Each row is a point on a landscape with many peaks, with its height.
A climber steps from a point to the highest of its 2 nearest points, and stops where none of them is higher. Distance is the straight distance between rows; heights are no part of it.
j_599 (h 262): 10	-25	4	-3	-6	-9	-1	0	-8	7	17	-17	-23	-2	-11	-11	-3	5	-2	2	28	2	22	-1	20	-11	15	-5	-5	1	-2	4	5	-2
j_320 (h 254): -15	-6	9	9	3	6	-4	11	3	-15	-7	9	-8	-4	-2	14	-10	-1	-10	4	10	-6	6	2	2	-11	1	-15	1	15	-14	-11	9	8
j_539 (h 234): -15	5	6	4	5	1	-9	14	10	-3	-12	8	-6	-8	-4	10	0	1	-3	0	-3	8	5	-1	0	4	-5	-4	12	0	-10	-7	-1	1
j_95 (h 276): 5	-22	9	0	8	-20	-15	3	-1	2	7	7	1	1	-11	4	1	3	-9	1	10	4	27	14	-9	8	20	1	-4	-28	-12	10	-9	14
j_179 (h 342): -8	-7	8	12	-4	9	9	-14	5	9	0	-34	11	-2	10	6	0	0	4	-11	3	-15	-22	-7	7	2	1	-14	-2	1	-26	-7	-3	4
j_770 (h 503): 8	0	-5	7	10	-14	-19	6	-9	13	-2	-4	6	-14	-1	5	0	15	12	-4	-1	2	-2	-4	-2	-11	-11	6	13	3	-1	3	14	-28
j_895 (h 416): -3	2	4	-6	-8	18	24	-8	-1	-22	-3	-8	-7	11	-7	-8	9	-12	-2	18	-3	-5	8	6	3	11	11	-10	-20	-11	-1	-5	0	19
j_288 (h 394): 7	17	11	2	13	17	4	-18	0	4	-7	-16	4	1	16	11	2	-8	15	1	3	7	-16	-8	9	13	-6	-18	-3	9	-7	3	0	-9
j_319 (h 657): -16	15	-6	-11	-17	8	13	-6	3	7	-4	10	8	0	0	-7	-1	9	-5	-4	-4	-5	-22	16	-26	9	-1	13	4	14	2	-7	-7	-1
j_432 (h 230): -3	-19	6	-2	11	-21	-1	8	-13	-5	13	-5	30	-9	2	-2	4	-7	-5	9	8	12	-1	7	-19	1	5	15	-8	-22	-7	22	-3	7
j_443 (h 591): 0	11	-11	-4	3	11	18	0	7	13	4	-8	-1	8	17	12	-17	-22	-14	26	-1	13	-4	0	-15	5	-19	-10	2	-3	-8	-8	-3	-4
j_548 (h 173): -9	11	-19	-5	-4	5	-11	-3	2	30	0	-2	-3	24	-4	-14	-7	6	4	-9	-6	6	-19	-10	5	10	-6	11	6	10	16	-5	-17	-4
j_263 (h 345): -10	-9	12	7	1	2	9	11	-9	-30	-4	-9	3	3	-6	-14	-2	0	-20	19	6	-12	4	4	20	-13	17	18	-11	-4	-11	-8	-2	20
j_483 (h 263): -3	1	0	15	-6	10	2	-7	4	18	-3	-6	9	1	1	-3	7	14	8	-28	1	-5	-17	-9	-5	-7	-7	-9	9	6	0	2	-10	-3
j_805 (h 429): 8	-12	4	-4	6	9	-16	-9	10	6	-10	2	-4	19	-5	1	-9	13	0	-11	-4	-20	12	2	13	14	18	7	-5	-6	9	3	4	1
j_310 (h 508): 7	-3	-10	-9	-9	6	-14	-8	1	25	-7	-4	-7	7	10	-15	-7	10	-6	8	-28	5	5	0	-10	19	-4	3	3	4	11	8	10	3
j_670 (h 193): 6	19	-8	1	-7	6	-7	-10	-11	17	0	-7	-11	19	-5	-22	-7	15	2	-5	-5	13	-12	-8	24	-4	8	4	6	11	23	-1	-12	-5
j_643 (h 278): -4	-13	3	-8	4	2	-2	3	-5	-1	17	3	-27	7	-13	-10	-7	6	-1	-10	22	1	17	2	19	-6	16	-3	-9	-4	7	2	-6	11
j_204 (h 222): 4	15	9	17	1	12	-10	-7	-9	3	-11	-18	6	12	-10	-11	-7	15	-6	-3	-5	0	-10	-3	31	-7	7	0	2	20	10	7	1	3
j_980 (h 604): 3	-15	19	7	-12	-19	-16	3	12	-5	-5	-8	-1	-20	8	-5	8	6	-4	2	-16	17	-8	-6	20	3	5	14	17	0	-21	3	0	4
j_685 (h 298): -17	15	-12	0	2	-8	-1	6	-4	0	-2	2	10	8	-1	-16	16	-1	3	-6	-12	7	-7	-14	25	12	1	3	-1	5	0	7	-22	14
j_81 (h 284): -2	-4	2	15	-12	-9	6	-5	0	14	-4	-14	14	-16	3	-6	9	17	-3	-19	-10	6	-20	-1	-13	-7	-3	-3	14	1	-9	3	7	-2
j_292 (h 319): 10	-4	4	-21	-5	12	11	-15	13	0	14	-6	5	4	16	-9	4	-11	6	-6	-8	7	-19	0	-16	14	8	7	-10	-19	12	7	-14	6
j_331 (h 97): 13	18	15	-4	-4	10	1	-15	1	4	-15	17	12	-9	8	18	2	-1	-2	1	-13	-6	-6	0	-19	15	-6	-6	-1	29	6	3	11	-13
j_484 (h 339): 12	-2	-3	-8	-8	3	14	-13	3	7	5	-12	-1	2	8	-15	17	0	7	-7	-7	1	-3	-11	6	11	4	8	-6	-13	9	16	-3	11
j_301 (h 539): -6	2	-17	0	-14	-11	-1	15	6	17	5	-14	-4	-15	13	-17	10	3	-3	4	-11	15	4	-10	9	1	-14	7	13	-7	-7	-3	-1	-8
j_711 (h 216): -30	-1	-5	8	-7	-3	11	16	-11	-2	-2	26	3	-11	11	7	3	-8	-6	-15	8	-22	-2	-11	-9	-14	-4	-5	-4	16	-13	-11	1	1
j_724 (h 117): -16	7	-33	2	-5	-6	9	9	-19	16	3	-18	-7	11	-5	-19	5	-2	-5	20	4	3	2	-15	9	1	-12	-5	-6	-2	1	-6	-4	-2
j_604 (h 512): -20	15	0	-1	3	21	26	-1	7	-22	-2	14	7	12	9	10	-4	-14	-2	-7	7	-3	-15	0	0	-4	-8	2	-6	6	-6	-17	-21	7
j_462 (h 301): 8	-8	-1	6	2	-10	-8	1	9	-5	-12	14	-12	-2	-6	1	20	17	6	-24	-13	-6	20	-2	11	3	17	-8	-3	-13	-13	1	-2	13
j_226 (h 274): -30	20	-16	-3	7	-1	-4	10	1	-9	-6	0	8	1	-2	-1	8	-2	14	-9	3	-8	-13	-1	25	11	-3	-1	4	7	-14	-7	-14	-1
j_935 (h 617): -8	14	3	1	-16	19	20	0	2	7	-7	9	-9	-11	-7	2	-3	14	-1	-6	5	2	-12	13	-29	7	-12	-9	9	4	-2	-14	-6	-5
j_186 (h 153): 1	10	-5	-3	2	-1	-16	-8	-1	29	4	19	-1	13	5	-8	-8	0	8	-2	-13	18	-33	-3	-10	7	6	16	7	20	16	-7	-5	-10
j_48 (h 443): 2	20	2	13	15	-13	-14	8	-14	-6	-5	10	17	-6	9	3	11	0	23	3	-2	-1	-12	-19	21	-9	0	6	-8	14	3	-1	3	-14
j_209 (h 94): -12	-11	-12	-1	4	2	-4	7	-18	22	16	-21	-12	14	-4	-14	-10	-6	-7	8	19	2	-1	-14	14	-2	-4	-5	-9	1	-2	-2	-2	-1
j_104 (h 470): 10	3	3	16	13	-18	-10	9	-9	-16	-1	-3	15	-12	2	2	2	8	11	2	-3	-1	-6	-8	16	-21	-2	12	3	1	-1	3	16	-15
j_899 (h 212): -16	-11	-7	-3	3	-13	-20	19	16	9	-1	17	0	-5	5	1	4	-3	-6	-11	-9	-5	16	-12	5	-3	-7	9	12	-5	-5	1	-2	0
j_115 (h 641): 4	-10	22	8	-1	-10	-3	4	5	-7	-9	-13	5	-25	15	7	7	-2	-4	10	-11	16	-13	-1	-3	9	4	-3	5	-7	-25	-3	5	5
j_395 (h 464): 12	-6	-4	-1	-6	1	-12	-23	5	15	-14	2	1	12	0	-8	-1	16	1	-8	-20	-2	6	8	-1	22	26	4	7	0	7	14	9	14
j_665 (h 247): 3	-1	16	15	0	14	6	-8	-2	-4	-18	-16	3	10	-15	-1	-10	12	-10	1	2	-8	-8	1	11	2	12	1	1	11	-1	-1	0	11
j_117 (h 361): 3	3	0	15	0	-5	-10	9	11	-3	-16	2	6	-6	-18	8	-13	25	-8	-16	0	-8	0	13	-3	-4	-5	9	28	7	-4	3	9	-10
j_240 (h 296): 11	-18	6	-2	9	7	-2	0	1	-6	4	8	1	6	-3	8	-9	-11	-5	7	3	-7	17	5	-13	-5	-2	-1	-4	-10	8	4	6	0
j_234 (h 513): 13	24	-22	-3	-1	-4	10	-8	-9	7	-9	1	-4	5	-14	-9	1	13	5	16	-6	5	15	10	-8	2	-2	6	4	-12	24	6	1	-1
j_916 (h 232): -2	-6	23	14	8	-2	-17	11	3	-10	-9	1	-7	-6	1	16	-5	5	-2	-7	7	-17	-5	-2	20	-7	16	-5	-7	10	-26	-16	9	-6
j_266 (h 279): -1	-5	-4	-10	2	8	-9	4	13	-6	0	10	-14	-4	3	19	-8	-13	3	8	5	-11	15	9	-20	-5	-11	-11	0	3	2	-13	15	-17
j_525 (h 291): 10	-15	12	11	-6	17	0	-2	-3	12	-9	-11	-11	5	-5	3	-26	12	-10	3	-4	5	2	1	-13	-6	-7	0	13	7	4	-2	11	-14
j_219 (h 417): 1	8	12	-1	17	-1	-16	-4	-3	-2	-2	-2	5	-8	16	1	15	-10	22	2	-4	3	-13	-13	17	14	5	-8	-11	-1	-6	-1	0	-3
j_816 (h 507): -5	12	-12	-6	2	6	-6	0	4	14	-15	-6	9	7	8	5	8	-5	4	9	-17	-18	2	-7	-1	19	-11	-2	-2	11	0	1	15	-9
j_931 (h 662): -2	11	1	-6	-7	-7	1	0	-2	-9	4	11	14	8	2	-8	-14	-9	-13	12	-10	8	-15	7	-16	-16	-8	22	7	3	19	-5	-3	2
j_778 (h 396): 10	2	-6	-1	7	4	-16	-6	14	8	-16	-14	-4	-1	-13	5	-7	24	0	-8	-7	-14	7	8	11	13	5	8	17	4	6	3	13	-15
j_698 (h 231): 15	6	2	10	23	11	-7	-9	9	4	-3	6	6	18	-1	15	-4	-4	11	-18	2	-13	6	-13	7	-4	-5	-5	-3	15	13	7	5	-8
j_259 (h 623): -5	2	15	1	-11	4	7	4	-8	-18	6	9	9	1	4	-17	-5	-9	-15	17	-10	16	-8	3	-8	-16	-1	10	-4	-9	14	7	-8	14
j_138 (h 572): 5	-2	6	-1	-18	-17	-8	7	4	7	-1	-10	-13	-13	7	-7	13	10	-6	-2	-14	14	13	-2	25	2	-2	4	16	-5	-5	11	-2	0
j_83 (h 635): 3	3	-3	-2	5	-5	-4	4	-3	14	3	-18	7	-2	11	7	-16	-12	-10	20	-2	24	-16	-3	-9	12	-16	0	10	-1	-6	6	-3	-6
j_386 (h 462): 17	1	5	0	19	-1	-3	-2	13	-29	4	-5	12	0	0	13	4	-7	10	-8	4	-20	-1	-7	24	-9	12	15	-6	-3	6	10	8	-1
j_304 (h 421): 12	-8	-2	-4	-4	14	14	-11	4	-6	11	-23	-12	3	2	1	-20	-5	3	10	12	3	-18	-2	12	-9	-12	13	5	-6	1	-6	1	-20
j_957 (h 368): 7	1	8	5	-4	11	21	-12	4	-2	-6	-29	8	-6	6	7	11	-5	5	2	0	-6	-14	-1	-2	14	0	-12	-7	-5	-11	2	5	7
j_377 (h 87): 16	14	13	-1	5	9	8	-8	-8	-10	-4	18	20	-4	11	22	2	-17	6	9	-2	-3	-8	0	-25	-2	-11	-6	-11	14	7	1	7	-8
j_952 (h 312): -6	-19	17	9	-15	1	-3	-8	-1	22	-8	-17	7	-10	2	10	-3	7	-8	-14	2	-19	-20	-3	-7	7	5	-4	2	11	-31	-10	2	-8
j_537 (h 494): 16	-19	6	0	-4	7	18	-11	15	-22	13	-11	-6	7	11	18	1	-27	1	-6	8	-11	6	-8	8	-15	-1	-11	1	-9	-3	8	7	16
j_634 (h 197): 30	-2	7	-5	-3	-1	-23	-12	-2	7	-5	8	-13	5	4	-1	-8	11	1	0	-19	20	16	0	9	1	2	5	15	1	22	19	4	-4
j_750 (h 547): -12	13	-12	-7	0	15	9	-4	6	11	-8	-7	-3	9	12	14	-9	-11	-2	20	-3	-13	-3	0	-2	15	-18	-6	-4	11	-13	-15	8	-9
j_700 (h 321): -20	8	1	-7	-7	-2	4	12	-11	-1	9	-3	-19	1	-1	-8	2	-6	-9	9	10	18	1	-5	32	4	-4	-4	0	-2	-11	1	-18	15
j_925 (h 544): -9	1	5	4	-1	19	20	-7	7	-11	0	2	14	14	-3	-3	1	-9	-8	-8	4	1	-10	-5	-3	-1	1	2	-7	-2	3	3	-24	29
j_352 (h 66): 21	12	9	-5	16	1	-1	-10	-6	-25	6	5	14	9	5	5	-2	-21	9	22	-1	0	-2	-1	-2	-13	1	11	-17	-8	24	-6	2	-11
j_853 (h 147): -20	2	-23	12	-4	-11	10	19	-32	24	2	-8	10	1	-6	-20	4	12	-5	11	11	-3	-3	-6	-15	-8	-10	3	-9	2	-4	-8	2	-1
j_465 (h 442): 10	-3	-4	4	17	-8	-11	8	10	-26	-3	0	9	-4	0	18	-4	-7	3	10	2	-15	6	1	17	-17	-2	15	10	0	-3	-1	19	-16
j_405 (h 241): -1	17	5	3	19	12	-7	2	11	-16	3	17	1	15	-7	13	0	-11	3	-9	8	-1	11	-16	21	-5	-2	-11	-4	10	10	6	-7	9
j_854 (h 214): -2	-2	14	11	9	1	-7	2	-16	-11	7	0	-3	-12	2	9	-4	9	13	-11	17	-18	-10	-4	9	-15	16	-14	-17	18	-16	-13	17	-18
j_850 (h 178): 29	14	-3	-7	-4	-13	-9	-10	-3	9	3	11	-10	9	-4	-4	-6	7	5	3	-14	22	1	0	5	-9	0	21	12	-1	33	11	-13	-9
j_199 (h 562): -6	-6	-6	-4	9	-15	-15	23	0	17	8	18	1	-16	4	6	-7	-1	6	-4	11	14	-5	2	-24	2	-12	6	6	-4	-3	-8	-4	-25
j_866 (h 246): 8	8	9	16	11	11	0	-14	-3	10	-4	5	21	4	4	5	1	5	10	-25	0	-8	-13	-12	-4	-12	-7	-5	3	26	12	9	-1	-7
j_196 (h 111): 4	20	2	1	-11	-5	0	-11	-10	18	-10	18	11	-12	2	5	-5	3	-7	0	-11	-12	-16	-5	-15	-3	-5	3	10	37	10	2	11	-17
j_404 (h 73): -15	2	-2	8	15	17	-16	11	-8	16	1	-7	-1	24	-4	-3	-22	0	-5	-4	21	-8	-2	-10	22	-4	0	-3	-3	15	1	0	-3	-2
j_534 (h 295): -2	-19	-3	-18	7	-2	-18	3	7	-13	19	11	-23	8	-15	0	-21	-3	1	0	29	0	23	7	0	-5	8	-20	-14	0	8	-4	2	7
j_362 (h 472): 2	3	-12	-11	-4	3	-8	-1	-4	24	-3	1	-12	-3	11	-17	7	9	6	15	-17	7	4	4	-14	28	-2	-7	-15	-4	5	-7	7	-7
j_889 (h 313): 3	-9	-10	-14	7	-13	-7	4	1	-10	15	16	-16	-10	-14	4	2	-1	10	2	19	4	32	13	-19	-3	2	-23	-5	-10	4	0	8	5
j_279 (h 259): -5	4	-5	-4	3	11	0	-6	1	4	-1	12	-19	-1	-3	12	4	1	14	-8	5	-12	13	5	-13	5	-4	-29	-13	8	-2	-11	15	-5
j_664 (h 43): 19	-2	-4	-19	1	-20	1	2	-6	1	20	2	-16	2	1	-1	5	-16	2	17	8	11	15	2	3	-13	-4	15	-4	-16	21	2	-4	-10
j_153 (h 545): -12	16	-16	8	-5	18	26	-3	15	5	1	-11	4	9	6	6	-1	-14	3	-15	6	-1	-4	-8	-4	-1	-19	-22	9	3	-8	-1	-10	6
j_385 (h 678): 0	-15	12	-7	3	-11	-6	-3	8	1	4	-20	13	-17	17	10	-8	-8	-7	9	-4	27	-22	4	-4	16	-5	7	12	-5	-23	6	-3	-1
j_241 (h 478): 25	-15	6	-5	16	-3	7	-11	10	-14	12	-6	6	6	6	18	3	-23	12	-12	7	-11	3	-10	12	-6	4	0	-1	-9	7	20	2	4
j_375 (h 343): -13	2	-11	-5	-17	-1	29	12	-16	-13	9	-14	-18	6	-8	-16	14	-3	-6	-2	11	2	1	0	31	-5	-4	5	-3	-3	-4	6	-20	13
j_26 (h 483): 6	-6	-11	-20	-13	-9	10	4	16	3	14	-2	-9	-15	9	-8	16	-7	-8	12	-10	10	26	13	-16	10	-2	-4	-3	-24	3	-1	4	-3
j_423 (h 172): -16	-2	3	-5	-9	-8	-1	-1	3	-6	-4	22	17	6	4	-13	8	4	-8	-13	-19	-19	0	8	-17	3	7	16	-8	-3	-1	-4	-8	14
j_470 (h 320): 16	-16	-6	-1	-7	-1	6	-6	12	9	1	2	-3	3	5	-3	16	2	0	-22	-18	-8	13	-9	-3	6	5	-8	-1	-18	2	9	-3	12
j_338 (h 481): -12	23	-14	-6	2	16	22	-5	3	-22	-7	1	-4	12	3	-1	-3	-11	0	16	-3	-5	-9	0	16	-3	-10	7	-2	2	2	-18	-7	-1
j_632 (h 132): 3	8	-1	-2	-12	-4	1	-10	-3	4	-5	21	13	-8	11	-6	7	-6	-4	1	-33	5	-23	11	-17	-5	2	16	12	27	14	0	17	-4
j_58 (h 30): 12	8	-4	-16	2	-9	1	10	2	12	16	-6	-18	4	3	10	-5	-18	-2	10	15	17	5	5	7	-1	-18	10	13	-8	10	11	-12	-4
j_738 (h 433): -7	-10	1	-6	-10	11	-1	4	-10	12	-9	3	-12	-9	3	-10	0	5	-8	24	0	-3	11	14	-22	15	-4	-6	-16	4	-5	-19	10	-11
j_734 (h 300): 7	-2	15	-15	-14	18	9	-16	13	-9	1	-7	-5	12	-4	-6	-4	-4	-10	-1	2	-2	-1	14	-6	8	10	8	-1	-20	17	3	-14	10
j_65 (h 174): -10	7	-7	11	-1	-16	7	7	-32	24	2	2	23	-12	-1	-8	3	15	2	-1	8	-7	-6	-3	-21	1	-5	5	-4	6	-5	11	4	-4
j_769 (h 260): -19	-1	18	16	-16	6	-3	6	2	0	-17	11	1	-5	14	-7	1	5	-8	-18	-16	-4	-17	-16	6	-10	1	-1	4	18	-17	-13	-6	7
j_691 (h 335): 6	-11	0	18	-5	-7	5	4	4	-2	-9	6	7	-10	-17	10	-2	21	-13	-10	0	1	13	13	-20	-8	-2	0	20	-6	-9	6	3	2
j_666 (h 223): 7	8	6	3	17	18	-5	-7	18	-2	-2	15	-4	9	-11	26	-5	-2	21	-25	13	-8	-1	5	-5	9	-3	-17	5	11	5	-1	-5	-9
j_503 (h 76): 20	6	26	-3	9	7	-5	-17	-7	-22	-4	3	21	3	10	13	-7	-21	1	13	-13	11	-11	5	-14	-7	-4	8	-8	3	20	5	7	-9
j_779 (h 393): -7	-6	-9	9	-8	14	26	-4	3	-11	16	-21	-2	4	1	-6	-10	0	4	-12	16	-13	-20	-8	9	-22	-9	2	3	-6	-5	-6	-4	-2
j_134 (h 365): -25	-6	-14	4	-7	6	22	10	-10	-17	10	-8	0	8	-4	-17	4	2	-3	-11	8	-10	-13	-7	21	-8	1	4	-9	-3	-11	-8	-13	10
j_759 (h 366): -18	-3	-18	0	-2	-1	4	3	-1	5	7	-17	-14	-10	-8	-2	-3	-2	5	10	23	6	12	1	-5	4	-10	-36	0	7	-12	-13	7	-2
j_317 (h 454): 1	1	-14	-13	-12	8	19	-2	-3	-10	9	-5	-18	-5	-7	-11	10	-5	-5	22	3	3	19	12	-6	3	-7	-8	-9	-18	8	-7	5	3
j_482 (h 593): -9	8	0	-9	4	-7	-11	13	-4	9	5	11	3	-10	9	11	-16	-6	-9	17	6	25	-19	9	-22	6	-10	11	8	5	-6	-9	-9	-16
j_631 (h 275): 4	-8	13	3	-13	14	6	-10	8	-8	-12	-12	-8	9	-17	-5	-14	9	-23	9	-2	-2	1	13	8	3	12	9	11	-10	2	0	-4	13
j_407 (h 318): 1	10	-6	-10	0	-10	-1	-1	-3	0	3	2	4	5	5	-12	12	-5	7	1	-7	9	4	-9	18	5	5	20	3	-7	13	20	-11	13
j_912 (h 192): -21	-5	-15	-10	-2	-3	-13	15	13	-8	-1	19	8	14	0	-9	12	-3	-7	-13	-14	-20	13	3	2	-1	2	15	0	-11	4	-4	-13	6
j_753 (h 398): -11	-21	-17	-10	-6	4	3	7	5	5	8	-9	-10	-14	-3	-9	0	-6	-2	22	10	-3	22	10	-15	13	-4	-16	-8	6	-16	-21	11	-8
j_322 (h 239): -25	9	-3	17	-9	4	-5	13	-14	3	-15	12	2	-2	14	-7	-2	1	-8	-9	-8	-8	-7	-14	11	-22	-11	-10	1	23	-7	-13	0	-5
j_714 (h 253): 4	-5	-1	-5	6	-22	-5	-3	-1	1	2	0	19	-5	-1	-5	10	8	-3	7	-5	8	13	16	-15	19	12	10	2	-21	-5	25	-1	19
j_626 (h 157): 17	8	-5	-2	-1	-1	-1	-21	5	11	8	9	-1	10	-5	-6	-5	2	8	-6	-14	20	-28	8	-6	-6	4	20	17	12	25	5	0	-5
j_937 (h 537): 13	-10	-5	-7	15	-16	-26	9	0	9	8	16	8	-4	1	8	-11	2	6	-2	1	15	5	5	-12	-1	-8	13	11	-8	7	9	-3	-19
j_313 (h 380): -5	-11	7	-7	3	6	3	1	-10	-19	-2	-14	-6	15	-6	-7	4	-9	-10	14	5	-12	8	-3	31	9	20	2	-24	-9	3	3	-2	20
j_897 (h 240): 8	14	-4	6	9	13	-1	-9	7	-5	-6	-2	-15	6	-17	15	7	10	17	-19	7	-9	13	3	6	7	8	-29	-5	9	5	-5	13	1
j_978 (h 258): 8	22	10	9	16	6	0	1	-5	-26	-9	14	7	2	-1	4	17	-6	9	1	-7	-3	14	-13	23	-3	13	-15	-17	7	8	2	8	15
j_341 (h 703): -5	21	-6	4	4	-2	9	7	-1	-2	-7	13	11	1	-5	2	-5	5	1	1	1	3	-18	2	-16	-12	-13	14	12	8	10	-4	-7	-3
j_825 (h 337): -2	-13	-17	1	10	-19	-8	7	-5	-6	14	-5	-3	-12	-12	-1	-4	0	7	3	28	5	21	-6	-5	-11	-3	-31	-5	6	-5	4	15	7
j_590 (h 229): 23	-11	16	-15	-1	-1	-8	-9	11	-9	1	-7	-32	-11	-3	16	7	-4	10	0	6	8	15	8	18	7	13	-11	3	-15	2	4	4	-4
j_253 (h 580): -20	-1	12	-3	-2	6	9	4	-12	-16	5	12	11	18	-7	-18	-1	-9	-16	0	2	0	-6	2	-5	-4	10	14	-12	-11	12	2	-25	29
j_479 (h 245): 13	-11	8	-2	-4	0	-1	-5	2	7	8	-28	-25	-7	-4	3	5	1	6	1	16	8	10	-1	23	4	3	-13	2	-10	-7	5	0	-7
j_855 (h 248): -21	10	2	3	7	-3	-3	-1	12	-3	-10	-4	23	-1	-4	6	3	7	4	-16	8	-12	-25	1	9	14	6	16	8	5	-19	6	-16	10
j_655 (h 447): -2	10	-11	-5	3	10	9	5	2	-13	4	-12	-11	5	-12	3	-16	-3	-1	15	14	-4	1	1	17	-13	-10	11	6	-2	4	-7	3	-12
j_364 (h 311): -8	-8	1	16	-3	-17	5	14	-1	-5	1	2	14	-17	-8	-4	5	13	-2	-10	2	3	-8	2	-10	-16	-3	12	14	-8	-11	5	-2	1
j_821 (h 54): 16	12	1	-15	-2	-8	3	-5	-4	-17	12	0	-3	14	0	-1	2	-21	3	17	2	-9	11	2	1	-16	0	19	-13	-21	31	-2	-5	-8
j_883 (h 195): -3	-8	9	8	5	-13	8	2	-19	16	6	13	15	-11	4	6	1	14	8	-12	18	-1	-6	8	-35	8	6	-3	-9	-5	-11	13	-3	-2
j_997 (h 581): -14	13	-14	3	-9	13	16	9	-3	19	-4	5	-8	-3	5	0	-1	0	-2	-5	2	7	-6	-4	-20	-2	-21	-22	-1	4	1	-9	-4	1
j_282 (h 194): -6	-8	4	1	13	-5	-11	4	-6	-19	11	-1	-15	-9	0	-2	4	2	19	0	17	-1	0	-7	18	-4	16	-21	-22	5	-13	-11	14	2
j_100 (h 471): 0	11	-20	1	3	-8	-7	2	-6	4	-8	17	-7	5	-16	-5	-6	25	3	15	3	-3	28	15	-10	1	4	8	1	-10	13	0	6	-17
j_42 (h 294): -6	-7	3	-15	11	-15	-6	2	2	-9	19	3	4	2	-22	3	-3	-12	1	4	21	0	27	19	-14	2	10	-5	-8	-29	-2	11	-10	6
j_426 (h 211): 6	-13	6	-1	10	-12	4	0	-13	-1	14	2	18	-8	-3	6	-1	3	5	-2	14	11	3	23	-41	4	5	5	-8	-25	-6	10	-4	-3
j_792 (h 314): 11	-27	11	8	3	2	-10	2	5	2	-6	-3	0	-5	-12	15	-13	5	-12	-1	0	1	10	13	-21	0	-1	-2	8	-4	-9	-3	5	-10
j_157 (h 196): -17	-14	4	13	-7	-12	6	16	2	-10	-9	24	1	-14	6	7	21	-2	1	-16	0	-17	-3	-8	-10	-12	5	-9	-11	4	-25	-11	-2	18
j_144 (h 283): -12	-17	14	10	-13	2	-8	-7	9	5	-17	-10	0	-3	12	-10	-3	9	-11	-1	-16	-9	-17	-6	6	5	8	3	1	10	-22	-13	4	3
j_381 (h 473): 11	7	-6	-6	-7	6	10	0	-7	0	-1	-1	-12	2	-12	-16	-4	6	-10	32	-10	14	17	7	-7	-7	-7	6	2	-10	19	-3	4	-5
j_722 (h 179): 8	-14	18	10	4	-7	0	-2	-2	-5	-6	13	4	-7	3	11	18	-2	10	-11	-5	-17	-4	-2	-14	-2	14	-8	-20	-4	-16	-2	0	14
j_425 (h 516): 1	-4	-8	0	-8	5	20	-4	10	-7	10	-12	-6	1	6	8	1	-18	0	-5	3	1	7	-10	-4	-13	-12	-20	5	-2	-10	-3	7	15
j_321 (h 152): -1	-1	-5	2	-14	-10	4	-10	3	5	-8	16	19	-4	11	-14	14	6	0	-11	-31	-5	-3	7	-17	2	10	14	3	12	5	7	12	13
j_469 (h 213): 29	-13	21	-10	-6	-12	-14	-6	-3	-3	-3	4	-14	-10	3	5	3	5	1	2	-15	25	13	9	4	10	10	-3	11	-13	11	16	0	2
j_451 (h 280): 1	11	-5	2	10	-8	-11	12	1	-10	-6	11	-3	3	-11	1	17	4	6	-14	-11	-9	25	-8	28	6	12	-7	-8	1	0	7	6	12
j_650 (h 510): 7	-10	-19	-7	-8	-14	-6	14	11	21	6	4	-5	-16	7	-10	8	4	-5	7	-17	13	18	0	-16	2	-10	8	8	-7	-1	-5	6	-14

Call two points neighbours if one is among the 2 nearest of the other. Go from one point of each pair to the other, from neighbour to neighbour, staying as high as possible. Name the lowest point that can't be avoided.
j_385, j_484: j_685
j_341, j_385: j_465
j_320, j_234: j_58
j_104, j_234: j_317

For each start below, name the point where the climber stops.
j_375: j_341
j_664: j_320
j_386: j_341
j_186: j_484
j_313: j_385
j_634: j_310
j_525: j_310
j_883: j_310
